Each row is a point on a landscape with many valleys, with its height.
From any point a ball takes the steepest step (drop divided by distance) to one of its 3 nearest points. It stops when none of these is lower. Distance is the straight distance between rows; heights are no part of it.
J_871: [  1   8  43   5  -6  -9  18 -19   4   5 -28  36 -31]  h=460
J_93: [ -3   2 -59  17 -43  11 -20  -4 -10  -5  17 -24  39]  h=98
J_416: [ 29 -14  31  28  12  10  54  -2 -10  26 -29 -10 -16]  h=708
J_969: [  5  21  42  -4  -3  -9  -9 -14   8   7 -23  39 -19]  h=324
J_343: [ -4  14   8 -18  22  16  -9   2   4   3   4  27  13]  h=359
J_349: [  0  11  49  26  -6  -3   9 -23   9   2 -34  31 -52]  h=447
J_694: [ 18   9 -11 -24 -11   4   0  17   1  -8   8 -30  -1]  h=612
J_716: [  6  29  52  15   0 -10 -29 -19   3   5 -26  31 -37]  h=347
J_557: [-14   2 -36   5   4   6 -19  11  -1  -8  16 -34  21]  h=70
J_837: [-17   2 -20  -4  29  10 -10  12  -4   1  13 -14  17]  h=123
J_488: [  2   3  38  -9  -4 -10  13 -12   2  10 -25  33 -17]  h=402
J_709: [ 11  -5  43  34   9  20  47 -13   0  19 -36  23 -29]  h=625
J_336: [  7   9 -53 -12 -38  25  -5   1  -5 -15   9 -28  14]  h=41
J_790: [ -7   5 -42  10 -11   9 -20   7  -3 -10  17 -39  23]  h=61
J_569: [  5  20  55  21  -5  -8 -17 -25   7   2 -31  26 -51]  h=390
J_126: [-42 -23 -36   6  12 -27 -23  -4  -5 -12  26  -9  19]  h=157
J_918: [ 37  -5 -19 -19 -33   3  10  12  12 -20  10 -26  -5]  h=622
J_145: [  3   2 -67 -19 -51  30  -3  -1  -9  -5   9 -21  16]  h=71
J_378: [  3  29  41   1   1  -6 -22 -13   8   4 -12  38 -11]  h=272
J_567: [-33 -14 -27   6  32  -3 -12   0  -1  -5  22   6  21]  h=139
J_863: [-32 -18 -46  15  -2 -23 -27   1  -3 -14  31 -23  30]  h=127
J_407: [ 29 -15  13 -14 -10 -18  23  13   5  -1  -1 -19 -10]  h=634
J_777: [ 42 -22  14   5 -13 -13  31   8   7   2  -6 -21  -4]  h=636
J_411: [  6  -7  30 -12  -1 -14  30  -5  -4  12 -18  16 -17]  h=470
J_924: [-16 -10 -49  22 -13  -5 -23   1  -3 -15  26 -32  32]  h=76
J_29: [-19  -1 -13  -5  34  13 -12   8  -5   1  15   0  19]  h=72
J_971: [  7   6   0 -23  11   1   0  21   1   3   7 -14  10]  h=454
J_490: [ 22   8 -16 -23 -23   7   4  15   9 -18   7 -33  -2]  h=618
J_285: [-25 -11 -32   5  22  -3 -21  10  -3  -3  22 -21  23]  h=92
J_870: [ 37 -27  22  15  -3  -9  40   6  -1  15 -11 -17 -11]  h=651
J_281: [ 15 -17  32  12   1  -7  44  -4  -2  17 -24   2 -20]  h=677
J_893: [-49 -26 -38  -5   7 -43 -30  -1 -10 -13  34  -5  21]  h=259
J_817: [  1  11  19 -27  13   4   2  13   2   7   0   8   4]  h=603
J_914: [ 12  -9  36  29   7  19  51  -6  -5  23 -37   7 -21]  h=669
J_191: [ -4   9 -59   7 -32  18 -19  -3  -5  -8  15 -32  29]  h=78
J_533: [-38 -23 -35   6  21 -14 -21  -1  -6  -5  22 -11  22]  h=118
J_318: [ -9  14  14   3  30  15 -18  -5  11  -7  13  40  10]  h=110
J_885: [  4  -4  36   3  -4  -7  34 -13   2  11 -29  29 -26]  h=472
J_785: [  3  15  25 -21  10  -1   0   2   6   7  -8  31   0]  h=124
J_722: [ -3  27  26   4  20   9 -24  -8  12  -2  12  44   3]  h=174
J_787: [-38 -27 -41   0  -1 -33 -30  -4  -5 -15  36 -19  27]  h=244
J_619: [ 12  18 -30 -18 -17  12 -11  16   3 -13  10 -33   9]  h=621
J_952: [-31   1 -14   3  34  10 -13  -2  -2 -10  19  21  16]  h=122
J_738: [  6  18  58  24   4  -9 -30 -20  -2   6 -28  21 -57]  h=395
J_176: [  4  -3  40  21  -3   9  38 -17  -1   6 -31  32 -36]  h=548
J_614: [ 42 -16  -2 -12 -24  -9  20  11   9 -10   3 -21  -5]  h=626
J_62: [  1  10  20 -25  21   7  -5   8   1   8  -3  23   5]  h=458
J_547: [-17   3  -4  -8  35  16 -12   6   2   3  13  24  16]  h=148
J_935: [  9  -2  27 -24   2  -8  14  12  -1  11  -8   9  -6]  h=552
J_351: [ 24 -21  24  -1  -1 -20  32   7  -4  10 -10  -8 -12]  h=648
J_803: [ -4   7 -23  -8  12  10 -12  16  -1  -1  16 -29  13]  h=113
J_174: [  2   7 -66 -11 -47  27 -10   0 -14  -2   8 -21  26]  h=177

For each start below, name the point where the ball stops.
J_969 => J_318
J_174 => J_336
J_787 => J_790
J_803 => J_790
J_614 => J_790
J_126 => J_790
